The views of a scene show one set of named points, each view turned or mirrored, shifted and resized as a whole, with a little noise and some points left out.
(in the rows, 128 means zero)

Scene 1
View 1
Z_908: [134 153 116 107 154 122 133 126 138 135 151  98 114 102 125 111 125 139
 153 145 121 133 137 149 148 120 127 132 116 120 131 131 101 120 132]
Z_352: [139 148 104 112 155 104 131 121 140 120 136 117 123  97 117 132 105 137
 125 144 125 149 145 142 145 120 143 133 115 126 121 118 121 122 127]
Z_734: [135 145 110 110 144 136 137 127 137 137 135  93 115 117 126 118 127 130
 145 140 135 130 146 138 139 130 137 118 120 128 139 126 102 113 122]
Z_728: [139 156 121 112 161 123 128 125 147 138 143 112 120 119 122 133 117 133
 152 143 122 126 134 142 149 119 133 125 117 117 140 124 110 119 132]
Z_123: [141 148 102 111 154 111 140 126 135 113 135 114 122 103 119 135 105 130
 129 143 124 149 140 143 147 127 141 132 125 127 119 120 123 115 119]
Z_425: [142 155 114 114 159 119 124 124 154 126 133 120 122 124 113 156 106 130
 151 146 133 134 140 152 143 116 138 130 110 119 138 125 132 118 143]
Z_751: [141 151 111 116 156 123 129 126 149 126 133 113 120 124 117 152 112 127
 151 144 136 133 138 150 141 118 136 128 113 124 136 125 127 112 138]
Z_602: [142 155 121 117 170 107 136 126 132 130 149 114 126 103 134 126 115 131
 135 138 114 131 123 130 163 115 133 127 130 124 122 107 102 118 121]
Z_889: [140 146  99 112 153 109 138 126 135 107 141 109 119 100 117 138 106 133
 137 147 131 151 138 156 145 120 136 144 117 130 113 124 127 113 133]
Z_712: [142 156 118 112 165 106 125 123 145 132 140 123 122 104 122 133 111 137
 137 144 116 136 134 139 153 115 136 127 117 117 131 119 113 126 130]
Z_911: [146 145 113 111 149 128 131 126 146 136 118 109 116 125 119 141 121 126
 148 140 140 134 145 145 137 129 137 111 114 123 141 127 114 115 126]
Z_897: [134 156 105 100 142 127 130 129 149 118 140 105 112 111 101 127 109 139
 156 154 118 150 148 163 138 134 133 139 112 110 137 149 126 122 129]
Z_670: [120 160 109 116 161 116 124 118 144 124 165 112 128 104 120 130 101 145
 137 148 115 134 140 137 149 110 143 152 117 124 131 119 121 120 143]
Z_358: [161 153 128 116 177 103 130 133 144 131 134 124 119 117 127 153 120 122
 161 142 125 128 112 156 161 109 118 120 118 114 124 117 115 115 137]
Z_831: [127 153 110 109 147 132 129 121 145 138 143  99 117 115 120 119 119 140
 143 145 129 130 151 138 137 125 140 127 113 123 145 130 108 120 130]
Z_541: [152 141 110 109 150 112 137 128 135 130 122 106 113 104 124 127 126 128
 140 140 138 142 141 149 145 126 130 113 115 123 121 124 105 117 120]
Z_682: [140 153 115 109 156 120 132 125 142 134 135 113 121 113 121 127 114 133
 137 141 117 136 142 133 149 128 139 120 122 119 136 121 109 122 118]
Z_35: [132 160 110 109 160 119 142 132 131 114 158 107 124 103 123 119 106 133
 140 145 101 143 130 138 160 128 134 143 139 122 121 122 112 115 114]
Z_821: [125 149  96 118 150 124 137 120 139 110 144 107 128 114 117 143  96 133
 126 144 133 143 148 137 140 124 152 143 122 138 126 115 134 107 128]
Z_378: [136 145 108 118 150 127 133 123 142 130 136 100 117 119 125 137 122 131
 147 143 149 128 142 148 137 117 137 126 109 134 133 122 117 109 140]
Z_144: [135 149 110 111 151 118 132 120 139 138 137 106 120 104 127 115 118 136
 127 140 123 136 149 129 144 125 142 120 119 126 133 118 102 123 119]
View 2
Z_897: [129 122 110 124 115 112 145 120 100 130 143 142 149 132 127 110 139 135
 121 124 138 125 143 135 117 131 123 122 115 107 136 135 126 121 127]
Z_378: [109 133 114 108 118 113 152 135 125 132 141 145 155 113 114 121 108 157
 134 142 142 141 143 147 135 142 138 145 116 115 136 130 133 131 135]
Z_670: [ 96 132 125 109 105 114 150 119 121 131 133 136 141 125 125 108 143 161
 131 118 133 143 139 149 112 114 144 155 139 119 128 139 117 132 128]
Z_751: [114 140 123 108 120 121 155 138 114 131 143 135 147 118 125 123 120 158
 132 133 140 135 136 140 138 138 135 133 121 111 132 136 132 138 129]
Z_352: [107 123 129 118 108 121 147 121 125 139 133 112 142 125 116 110 138 142
 128 132 138 150 143 132 132 133 151 151 124 114 134 129 121 131 129]
Z_911: [123 133 114 116 118 115 156 129 113 125 136 134 159 115 117 131 113 156
 132 133 147 143 138 140 149 153 142 126 109 112 138 126 135 134 135]
Z_123: [111 119 134 112 111 122 140 122 123 144 137 110 146 122 113 112 139 143
 137 134 137 147 148 136 134 138 142 139 121 109 139 128 122 134 125]
Z_358: [102 136 149  97 126 129 164 142  95 120 135 125 140 105 130 125 116 139
 145 143 129 149 124 140 137 139 159 118 122 134 128 148 135 136 137]
Z_712: [104 129 133 115 111 119 158 121 111 125 126 122 143 120 124 117 138 147
 131 125 137 153 130 139 131 132 161 140 128 125 130 135 124 132 133]
Z_889: [107 122 130 109 115 123 139 130 123 145 145 118 139 122 115 105 134 134
 134 143 133 139 151 134 124 129 134 146 122 110 135 135 124 129 125]
Z_821: [108 130 125 109 109 120 139 126 138 148 146 120 145 124 113 113 137 167
 135 128 141 138 155 143 132 130 127 153 130 100 136 128 120 142 118]
Z_728: [105 135 125 106 113 114 160 124 108 119 129 142 151 114 125 124 125 162
 136 123 138 146 131 151 128 133 150 131 127 125 132 138 125 133 135]
Z_541: [116 118 126 117 116 116 147 124 115 133 131 123 154 112 109 119 119 131
 135 144 142 155 143 136 141 152 152 134 106 119 141 125 132 124 139]
Z_908: [106 116 119 111 111 103 148 117 108 122 127 149 156 113 116 113 125 139
 136 132 134 149 141 153 115 133 147 133 118 128 140 134 124 117 140]
Z_35: [103 110 142 101 105 115 135 110 110 136 130 122 150 117 115 109 153 145
 150 121 129 151 147 153 115 126 142 126 131 120 144 137 112 130 124]
Z_144: [108 116 123 117 104 108 146 109 121 129 123 126 159 115 107 118 131 151
 137 125 142 160 143 148 135 143 155 140 119 121 143 123 121 127 135]
Z_734: [116 119 112 114 112 103 145 116 118 128 130 146 168 110 107 123 115 155
 139 132 144 151 147 155 135 150 141 131 110 117 145 123 128 124 137]
Z_425: [115 145 123 112 120 125 161 139 110 128 144 133 141 122 132 123 124 158
 127 129 140 131 132 134 138 134 138 134 124 112 126 139 132 139 129]
View 3
Z_670: [159 125 145 124 141 150 111 141 146 109 176  73 132 104 118 129 105 122
 160 161 113 107 124 111 119 193  94 139 121 132 129 122 139 114 111]
Z_144: [174 134 128 133 129 129 141 161 140  91 161  69 116 124 102 133 123 109
 171 173 143 129 103 157 139 168 140 139 150 165 110 129 121 126 106]
Z_897: [168 142 153 162 131 147 118 128 111 111 177 133 156 104 108 113  96 105
 152 117 141 125 111 108 141 164 139 129 150 156 141 104 102 151 109]
Z_682: [177 119 128 140 125 117 134 162 127  96 165  67 131 118 106 122 119 106
 166 156 142 123 105 142 138 168 137 142 159 167 113 122 122 132 112]
Z_352: [169 133 120 127 127 127 126 131 142 105 176  74 132 130 105 110 113 138
 163 150 121 126 117 147 139 151 126 139 123 157 130 138 128 127 105]
Z_378: [188 142 147 104 114 151 123 162 122 113 152  85 145 133  73 109 117  97
 146 177 122 133 126 114 130 153 113 133 157 164 115 134  92 145 104]
Z_734: [184 137 144 130 123 144 137 173 122  99 151  88 128 118  89 131 122  85
 159 172 150 135 106 135 137 167 135 133 174 169 106 121  96 141 106]
Z_728: [185 114 146 122 119 123 126 162 126 103 164  64 149 117  91 124 115  84
 158 163 134 119 120 106 124 188 112 139 155 151 108 110 128 132 122]
Z_821: [157 130 135 116 131 146 101 148 126 118 156  80 120 102 111  98 106 148
 145 163 102 106 123 135 123 141 105 142 148 160 142 155 108 127  90]
Z_712: [180 115 125 129 121 109 132 142 139  96 180  57 147 131 102 117 114 109
 166 150 130 124 116 127 135 178 122 143 130 152 116 116 145 125 124]
Z_541: [191 146 127 131 106 119 143 146 125  93 159  88 140 149  71 113 120  99
 164 166 134 143 110 152 153 144 151 139 149 177 115 132 115 149 107]
Z_425: [185 112 138 114 114 121 113 147 114 121 174  75 170 124  93  89 107 107
 143 136 121 119 129  89 127 158 107 137 149 157 123 116 109 144 118]
Z_358: [200 110 137 120  86  82 120 142 110  89 166  61 177 146  56  99 110  72
 164 166 106 121 131 101 139 172 120 154 144 159 114 109 167 147 135]
Z_123: [165 133 125 135 120 121 118 133 125  99 162  83 127 121  98 104 109 134
 162 157 111 118 114 154 142 142 135 145 139 166 136 143 132 132 100]
Z_889: [166 147 137 130 117 137 108 119 127 106 167 103 142 128  86 101 102 130
 157 159  95 120 125 135 141 144 125 143 125 156 144 140 132 137 101]
Z_751: [188 119 142 115 110 125 112 152 111 115 162  79 159 122  86  95 108 102
 144 150 119 122 126 100 127 153 113 138 157 163 122 125 106 147 111]
Z_831: [178 135 146 130 134 155 136 166 132 107 163  87 131 110 104 132 118  94
 158 160 152 131 109 122 131 177 125 126 161 158 111 115  91 136 106]
Z_911: [196 122 133 119 111 122 135 168 110 109 155  77 151 127  84 102 121  91
 148 152 144 135 113 122 137 146 136 134 176 180 108 123  85 154 110]
Z_602: [174 118 128 128 114 105 127 154 137  79 160  49 125 129  86 132 118  99
 177 189 114 114 114 148 136 183 124 155 141 153 112 128 171 121 117]
Z_35: [152 131 141 159 128 121 110 140 124  82 159  91 113  96 104 134 102 112
 173 171 112  98 105 151 137 183 134 156 146 152 138 125 170 121 105]
View 4
Z_682: [134 121 102 122 101 108 125  98 106 145 150 129 145 137 120 120 126 112
 127 140 154 114 137 157 133 119 143 146 132 126 100 124 115 112 135]
Z_908: [118 113  87 126 102 101 125 110 121 139 151 103 148 131 112 125 119 117
 133 131 135 115 148 131 143 124 137 137 158 122  85 131 103 127 135]
Z_378: [127  98  92 121  92 118 116 103  96 123 135 106 156 112 118 126 123 120
 121 132 125 119 146 142 118 100 120 152 141 150 100 114 111 121 126]
Z_911: [142 104 101 118  95 109 124 102 103 131 140 123 157 126 122 109 125 114
 126 128 134 116 145 149 113  95 135 161 118 134 100 102 121 125 123]
Z_751: [135  97 114 124  94 117 120  95 103 132 142 119 159 109 113 125 117 115
 122 133 148 124 153 138 120 105 113 148 128 150 106 105 111 118 130]
Z_889: [113  91 111 112 113 122 125  87  96 167 134 103 150 107 111 147 118 114
 124 125 147 115 152 155 147 109 118 141 153 154  92 111 103 101 146]
Z_541: [130 105  96 102 107 103 125 104 106 151 131 108 150 124 121 120 131 106
 132 119 133 108 142 156 125 105 149 164 147 126  89 103 112 109 133]
Z_358: [142 114 125  98 103 101 124 107 132 127 151 113 169  93  99 117 131  97
 131 128 171 124 159 121 119 134 125 160 156 128 118  96 101 101 127]
Z_734: [129 112  84 125  97 111 122 107 104 132 150 115 146 136 119 113 127 124
 128 136 114 105 139 154 127 104 145 154 138 128  87 125 119 132 124]
Z_425: [139  95 119 126  92 115 122  94 106 134 139 124 161 112 117 127 113 112
 120 131 163 133 154 132 121 106 106 143 122 150 113 101 109 113 133]
Z_831: [125 110  84 138  91 108 121 104 103 132 144 117 143 143 127 122 116 122
 125 137 131 118 140 144 131 107 133 134 131 133  90 131 114 133 133]
Z_144: [125 123  89 117 103 108 123 100 101 144 143 117 137 140 124 126 132 113
 127 140 143 110 131 164 134 119 149 146 148 125  93 133 115 110 138]
Z_821: [118 100 109 126 100 136 118  78  74 152 142 119 144 114 116 147 119 124
 113 147 144 117 138 174 141 104 111 139 134 168 101 126 116 105 142]
Z_123: [122 106 113 111 112 120 126  85  93 167 140 118 145 117 115 139 127 111
 125 131 152 110 140 169 143 112 132 148 143 145  96 116 113  99 143]
Z_602: [125 134 105 104 105 110 119 101 110 138 156 116 146 117 108 130 140 104
 127 145 165 113 138 154 137 144 143 149 168 125 110 134 107  97 136]
Z_897: [124  87 110 145 107 109 137  90 116 169 148 118 153 138 116 128  97 122
 134 120 142 118 160 134 153 100 121 128 119 135  79 109 105 132 143]
Z_352: [119 107 105 114 105 115 122  89  93 161 126 113 142 127 124 144 123 105
 124 129 162 122 139 162 138 115 130 139 146 143  98 117 108  95 149]
View 5
Z_541: [135 134 155 142 127 112 101 102 121 121 129 138 125  95 119 141 130 129
 156 135 134 158 102 154 123  93 123 123 129 119 139 101 134 150 101]
Z_602: [140 130 163 135 137 108 128  81 129 138 129 131 117 113 117 135 116 138
 161 140 133 151  81 134 147 103 139 109 110 123 151 104 126 167 129]
Z_670: [129 125 156 133 116 127 136  99 106 117 112 124 103 124 109 124 112 148
 148 138 132 145  97 101 156 108 141 114 120 117 147 112  98 144 121]
Z_712: [135 130 162 138 130 121 127  93 123 125 121 124 126 116 114 129 112 145
 164 140 130 161  98 125 145 102 134 104 122 119 142 111 122 154 105]
Z_352: [132 140 153 138 121 115 119  96 110 113 122 117 124 116 114 124 113 136
 153 134 144 160 103 129 130  90 134 111 128 116 140  96 111 140 116]
Z_831: [131 119 153 131 119 133 126 125 106 116 126 142 105 101 126 147 127 137
 155 133 124 154 112 122 149 100 123 128 121 110 141 109 120 147 103]
Z_889: [131 138 155 145 111 111 110  87 110 110 116 127 118 113 106 124 128 131
 137 134 142 142  99 129 123  99 139 121 138 124 139  97 102 137 112]
Z_728: [137 121 159 131 126 136 126 108 122 126 121 141 117 113 115 140 126 139
 160 139 118 148  93 119 153 111 134 112 120 117 144 121 123 159 100]
Z_897: [124 122 170 145 103 126 125 108 106 106 116 138 113 107 119 135 131 139
 142 134 120 146 136 111 136 107 126 126 144 124 130 110 104 138  87]
Z_821: [138 137 144 127 111 127 126 108  95 106 121 123 122 120 111 131 127 115
 139 125 149 135  92 114 133  92 143 116 131 112 140  91  95 135 122]
Z_378: [137 125 140 131 120 138 104 121 111 113 119 143 114 104 110 142 139 128
 148 135 130 144  83 135 136 100 131 128 129 109 144 113 120 144  99]
Z_35: [136 127 176 143 119 102 142  74 116 130 129 133 110 112 123 137 123 130
 145 134 133 135 108 118 144 106 139 118 121 133 144  94 107 160 133]
Z_911: [142 126 152 128 122 139 110 123 116 115 130 143 133 104 122 149 139 119
 158 129 125 152 100 140 134  98 124 117 131 110 134 110 132 151  86]
Z_734: [137 119 151 132 122 127 119 123 110 122 135 150 109  93 131 157 138 124
 154 131 125 148 105 138 140  97 120 134 121 113 143 102 131 154 107]
Z_908: [126 117 164 144 121 117 120 102 116 127 122 146  95  96 119 141 127 148
 151 141 119 152 110 129 147 108 125 133 120 123 146 112 124 155 109]
Z_682: [139 127 163 131 127 122 132 105 117 125 133 133 125 109 127 144 121 130
 163 131 128 155 106 130 145  97 128 111 120 116 140 101 126 159 108]
Z_144: [136 129 155 135 128 115 128 108 111 125 133 133 114 101 129 144 117 133
 161 132 136 160 105 136 144  92 127 122 115 114 143  95 128 155 121]
Z_751: [140 127 153 129 118 141 113 110 116 114 118 137 132 116 108 135 137 125
 150 133 126 140  91 124 137 106 134 110 136 114 138 115 115 146  90]
Z_123: [136 140 157 138 120 110 121  89 110 116 127 123 129 112 116 132 124 122
 148 130 144 147 102 132 125  91 136 113 132 121 137  90 110 145 117]
Z_425: [139 129 155 130 118 145 113 109 118 109 114 131 138 123 103 131 132 131
 152 135 124 147  93 117 139 106 137 104 139 114 136 122 111 144  82]
View 6
Z_602: [122 139 135 116 125  90 116 152 133 120 147 116 150 117 161 134 119 153
 154 112 132 163 122 126 150 143 151 125 129 156 103 110 133 134 122]
Z_734: [118 134 116 126 138  88 134 135 147 142 147 131 161 107 153 131 131 175
 140 118 127 135 127  99 144 132 143 138 112 131 101 124 129 123 149]
Z_35: [111 148 122 120 128  95 142 158 143 117 132 110 152 117 161 130 117 153
 154  99 125 158 123 128 153 148 138 119 123 153 125 126 143 143 135]
Z_908: [ 99 143 124 118 125 104 131 143 142 130 149 116 159 104 157 135 115 172
 147 127 132 145 125 112 147 132 135 136 123 141 112 130 133 117 142]
Z_358: [105 156 135 111 136  98  97 148 135 118 158 122 155 124 173 147 137 165
 136 128 125 144 136 123 153 139 154 127 142 143  94 120 158 121  87]
Z_712: [127 151 136 116 126 111 112 148 136 127 152 124 155 115 162 139 117 151
 139 118 120 147 116 125 156 146 149 130 141 142 107 128 133 131 126]
Z_728: [117 150 134 124 125 112 122 146 143 132 156 124 168 118 173 137 124 163
 140 117 118 145 124 117 149 130 145 134 126 130 103 121 129 122 119]
Z_144: [130 136 124 122 131  92 125 141 139 136 145 127 152 108 150 131 119 159
 144 114 126 146 115 112 151 146 146 133 125 146 104 123 127 133 151]
Z_670: [120 150 129 119 115 121 130 146 140 117 143 111 164 118 174 128 108 145
 137 115 114 159 117 134 159 128 135 125 125 131 124 130 110 137 131]
Z_831: [120 142 122 126 130 108 134 138 147 141 150 129 168 108 159 130 119 168
 137 118 118 136 119 106 150 130 138 140 117 125 108 131 120 123 151]
Z_682: [129 146 129 124 133 100 126 147 143 137 148 130 158 113 159 134 125 158
 143 106 120 141 116 113 150 149 148 131 127 140 103 124 136 130 138]
Z_378: [119 139 114 118 138  92 119 127 144 130 147 129 160 116 165 132 134 167
 120 132 119 136 130 109 153 121 141 135 117 121 102 128 119 126 130]
Z_897: [104 164 111 122 140 121 142 143 152 133 142 123 161 109 162 138 122 165
 126 116 109 121 124 112 159 142 126 131 129 122 128 160 149 128 146]
Z_911: [128 145 121 124 145  95 120 134 147 143 153 141 161 115 162 138 141 170
 125 121 115 125 125 100 150 138 149 137 124 122  94 129 139 124 131]
Z_751: [121 151 121 120 140 104 119 137 145 128 148 130 162 122 173 137 137 160
 120 122 109 133 130 114 157 130 144 129 125 118 106 133 133 130 115]
Z_541: [121 138 116 113 146  84 113 134 137 134 147 131 142 108 146 137 131 167
 131 129 129 133 125 107 154 147 148 133 134 142  99 133 143 129 140]
Z_425: [123 159 124 119 136 115 115 138 144 127 152 130 165 125 178 140 135 155
 116 122 103 132 128 119 160 132 145 130 133 116 108 137 134 129 111]
Z_123: [131 146 114 115 142  90 125 143 138 120 134 124 143 119 155 132 128 148
 128 111 115 142 120 122 162 149 143 120 132 140 117 136 135 148 136]
Z_889: [117 148 106 108 140  94 123 138 137 112 132 115 142 118 160 131 126 151
 120 124 116 142 127 125 166 139 135 118 132 136 126 146 133 144 131]
Z_821: [138 143 107 120 137  93 133 136 145 118 129 124 153 126 168 122 131 143
 118 108 104 147 122 124 164 132 140 119 115 121 123 134 112 154 136]

Which points are out of place in each view (at most two, in the order of its rows)? Write none if all are in place.
view 1 => Z_728, Z_144
view 2 => none
view 3 => Z_734
view 4 => none
view 5 => Z_897
view 6 => none

Scene 2
View 1
Z_28: [160 123 132 131 107 108 148 107 155 130 149 145 126 149 120 117 118 153
 139 145 105 114  83 164 114 100 108 106 112 120 132 124 143 123 136]
Z_231: [146  99 118 125 132  94 136 132 178 126 145 123 138 147 144 115  99 146
 151 150 145 130 138 133  98 128 107 111 117 107 167 114 128 152 150]
Z_36: [170 126 147 143  74 102 171  98 173 121 153 159 106 147 120 111 122 132
 196 141 126 118 114 159 125 102  92 101 106 129 123 103 140 111 153]
Z_234: [174 114  97 124 113 105 151 114 164 116 122 116 138 138 131 115 108 132
 154 175 127 120 112 149  81 106 120  94 110 113 177 122 142 127 137]
Z_563: [113 104  82 114 173 119 129 143 169 135 144 108 164 133 134  85 107 146
 110 146 128 155 126 147  87 139 116 121 113 104 139 144 121 183 132]
Z_642: [186 126 127 131  83 109 164  90 153 118 153 143 107 159 114 128 102 151
 143 149  99 119  74 165 106  89 110  99 117 120 129 107 148 115 131]
Z_53: [127  93 141 117 147 134 103 133 176 128 160 115 159 148 131  94 100 174
 116 147 137 114 104 131 113 118 114 135 137 106 164 130 110 177 138]
Z_460: [153 100  83 117 143 115 136 126 154 122 126 123 148 140 136 107 124 158
 139 174 103 126 107 156  74 127 128 107 117 109 170 136 145 129 132]
Z_698: [125 125  84 124 158 118 143 129 171 134 139 102 160 127 117  86 101 116
 107 144 134 155 109 155  95 117 107 112 102 111 121 142 124 185 127]
Z_137: [163 117 169 141  80  97 157 112 201 118 161 136 119 147 130 112  89 118
 193 135 177 121 141 125 132  99  84 103 113 124 144  88 114 151 165]
Z_238: [156 113  88 118 120 151 153 101 161 113 150 124 134 136 113  82 117 153
 150 158  92 146  98 163  94 118 114 113 123 122 115 131 133 144 123]
Z_603: [159 100 154 129  95 138 136 104 167 118 164 157 124 155 125  98 130 188
 178 152 101 103  94 154 121 116 108 125 136 124 141 117 134 119 141]
Z_560: [129  88 158 121 129 132 115 128 187 124 173 134 143 152 136  91 107 173
 160 135 142 121 128 128 125 128 104 138 138 114 149 114 109 166 150]
Z_894: [157 105 114 127 119 104 143 119 164 126 137 133 135 147 133 113 120 151
 157 159 120 116 113 152  96 118 114 107 114 113 164 125 144 124 143]
Z_439: [157 138  37 128 134  98 183 116 157 125 108 110 141 120 122 102 117  92
 141 169 111 165 123 174  66 116 114  81  84 115 126 139 155 137 126]
Z_455: [136 132  98 128 139 122 148 117 162 134 140 124 148 131 112  88 117 128
 123 144 112 140  96 169 104 109 107 112 105 117 116 142 133 159 127]
Z_346: [122 103 188 138 115 125 122 127 191 134 164 154 145 142 128  81 137 160
 192 135 152  96 127 138 147 119  89 134 125 122 151 121 116 141 162]
Z_649: [159  93  99 117 129 131 135 118 162 113 138 122 143 143 136 100 122 171
 158 175 106 123 110 149  83 130 124 113 130 110 172 129 139 126 135]
View 2
Z_563: [124  97 101 144 125 112  73 157 113  99 123 150  80 152 123 132 146 160
 107 109 154 132 140 120  98 192 107 126 153 144 123 140 117 142  97]
Z_36: [141 140 118 113 158 127 117  81 109 143 113 135 157 149 127 108 102 101
 133 163 110 157 118 147 110 105 138 144 163 107 112 140  85  23 135]
Z_649: [122 137 128 129 124  95  98 125 116  92 114  98  84 130 134 119 147 144
 124 167 148 142 138 128 105 163 118 136 129 142 100 122  98  73 130]
Z_28: [114 133 126 118 135 144 112  86 123 137 107 134 121 143 113 118 126  92
 136 147 126 137 149 129 110 141 118 138 139 131  99 121  92  66 124]
Z_603: [132 144 115 112 118 122 101  89  91 127 119 128 126 132 146 111 130 116
 153 180 138 127 139 131 114 121 109 136 121 143  77 145  76  26 127]
Z_460: [106 129 131 129 131 102  97 129 133  96 108 100  72 131 119 122 153 136
 114 152 149 138 146 124 103 173 120 133 138 139 114 107 107  93 135]
Z_137: [162 137 103 119 154 109 111 108  97 136 150 156 156 170 130 125  79 152
 112 148 116 183 109 134 125  87 154 159 131 122 110 169  67  69 103]
Z_346: [134 133  89 112 131 105  72 105  75 139 157 178 141 155 146 112 121 157
 144 169 132 132 127 108 145  78 121 128 125 128 102 169  86  59 115]
Z_53: [128 123 102 127 106 113  83 127  99 113 143 157  96 156 127 134 132 157
 124 137 150 138 153 105 119 148 106 136  95 170  82 153  85 126  86]
Z_234: [124 140 143 128 152 100 116 115 140  98 113  98  98 141 103 124 126 131
 104 156 130 170 133 134 111 148 146 145 131 127 120 105  99  84 129]
Z_698: [131  91 110 149 138 123  91 140 119 110 116 161 104 158 101 128 136 136
 100  98 130 141 139 136  98 185 119 121 160 133 130 126 128 135  83]
Z_642: [125 141 139 116 136 151 141  74 128 136  94 111 130 139 108 116 110  74
 132 148 119 153 147 150  96 148 127 150 137 135  88 117  81  46 125]
Z_455: [123 101 116 140 137 134  97 118 117 119 109 154 115 146 100 117 143 109
 119 121 126 132 144 134 102 174 116 119 155 131 121 118 128 101  96]
Z_439: [122 103 140 151 173 112 110 136 153  93  88 105 102 140  91 117 140 110
  91 115 119 161 123 160  83 201 145 127 195  97 161  89 143  97 128]
Z_894: [113 136 125 123 142 112 100 112 127 115 115 115  99 142 124 120 134 130
 119 155 137 146 135 123 114 139 126 142 137 128 113 123  94  77 135]
View 3
Z_231: [146 134 133 105 104 128 144 144 127 109 169 112 112  96 182 127 111 133
 148 139 191  85 148 144 120 105 157  77 114 149 111 131 116 154 170]
Z_460: [136 145 120  83 114 123 117 132 102 145 184 126  78  80 140 142  90 125
 122 141 192  94 161 159 140  67 171 113 105 185 117 168  77 159 121]
Z_28: [116 157 138 116 141 142  94 167 107 125 178  93 104 132 118 140 130 123
 109 138 160 101 168 141 134 105 138 113 130 187 168 139 124 160 135]
Z_234: [142 153 123  88 136 138 117 109 103 112 175  94  87  95 117 142  94 131
 150 141 182 107 173 140 143  73 162  87 118 138 120 146 106 152 132]
Z_642: [109 176 137 126 170 154  78 150 107 115 171  77  95 150  93 144 126 121
 115 138 146 110 190 132 144 102 131 111 140 175 185 157 139 169 130]
Z_137: [148 133 160 133 118 126 115 137 136  52 148  92 145 130 160 129 153 126
 151 140 167 107 162 123 103 130 147  37 138 115 145  92 169 159 192]
Z_238: [140 153 121  97 130 107  84 142 132 136 145 137  95 104 137 134 142 109
  90 152 155  93 190 150 144  88 160  94 115 183 160 202  96 160 118]
Z_649: [132 140 123 104 105 115 110 123  93 117 168 137  85  94 147 139  93 116
 132 141 186 106 163 154 127  78 181  95 119 191 132 167  89 171 126]
Z_698: [168 144 132  60 117 113 124 162 172 171 160 127 110  73 161 128 177 132
  99 150 173  51 166 165 151 100 131  93  96 142 112 164  93 123 139]
Z_53: [148 133 135 103  73 100 145 151 110 133 176 180 111  84 175 127 174 111
 136 117 183  76 130 147 128 132 144  96 135 203 121 113 108 155 137]
Z_560: [143 119 147 133  70  98 121 160 118  97 155 161 133 109 197 122 160 112
 126 132 178  92 139 143 101 136 167  72 132 194 144 114 126 170 165]
Z_603: [107 137 144 146 113 112  74 154  82  86 163 128 112 137 140 139 127 106
 116 142 160 129 165 141 106 110 171  94 140 215 183 135 130 188 138]
Z_36: [115 148 154 135 155 144  68 157 121  72 153  57 128 157 126 137 120 127
 112 162 154 127 191 136 109  98 157  75 126 146 181 132 151 170 166]
Z_346: [129 103 175 133  78  99  87 175 108  74 166 122 156 126 172 133 165 117
 109 155 181 125 142 153  86 125 175  68 130 178 158  60 141 170 167]
View 4
Z_234: [ 95 115 112 119 130 131 157 107 106 120 127 106 121 152 124 124 130  86
 175 110 127 146 141 137 125 109 180 117 114 163 122 104 116  83 135]
Z_231: [114 124 105 122 123 112 129 103 114 110 107 106 115 133 122 110 138 104
 175 125 111 132 114 144 123 121 171 109 130 146 147 106 110  95 140]
Z_560: [135 120 100 119 119  85 124  98 117 112 109 114  93 120 135  95 151 109
 185 143 121 121 105 154 112 141 127 109 135 144 136 120 108 119 126]
Z_439: [ 84 110 140 113 155 140 146  90  71 120 150  86 152 136  97 155  99  94
 176 110 106 134 138 110 160 103 180 138 103 161 130 116 144  63 146]
Z_563: [ 92 114 125 136 143  98 104  86  81 141 120  81 119 122 126 130 127 119
 191 139 113 114  98 132 129 109 151 138 136 151 159 131 126 106 147]
Z_28: [138 111 107 108 140 124 146  92 110 118 138 117 108 149 141 112 110  94
 160 114 128 158 140 143 130 128 140 132 106 155 103 109 123 114 146]
Z_894: [110 123 101 115 128 120 143 102 107 120 127 104 106 144 131 117 122  95
 175 110 126 143 135 144 127 125 166 119 119 149 119 101 118  98 133]
Z_455: [117 100 130 120 157 113 132  89  86 127 141  92 125 131 126 127 111 106
 178 128 119 136 126 126 137 114 134 147 114 161 122 127 136 105 150]
Z_346: [158 117  88 107 129  80 143 126 129  86 119 103  81 115 132  83 134 107
 198 133 124 131 122 146 109 156 121 103 134 134 112 103 118 122 117]
Z_137: [159 114 107 104 125 110 156 123 140  66 104 127 120 124 108  86 159  92
 170 144 104 141 124 140 122 134 145  87 120 151 127 108 105  91 130]
Z_238: [109 104 125 108 138 115 142  75  91 128 148 120 122 133 127 129 130  93
 175 129 131 132 127 141 138 127 123 131 103 164 109 136 128  97 125]
Z_642: [136 112 113 100 132 143 160  79 115 115 141 139 121 162 137 114 117  82
 143 109 132 166 148 145 140 126 141 128  92 166  94 111 121 105 143]
Z_649: [ 83 124 103 121 119 113 141  91  98 141 131 109 101 143 138 126 131  92
 183 111 140 130 130 150 124 125 161 119 121 152 117 109 114  97 119]

Which points are out of place in each view (at most two, in the order of its rows)? Write none if all are in place.
view 1 => Z_137
view 2 => none
view 3 => Z_642
view 4 => Z_238
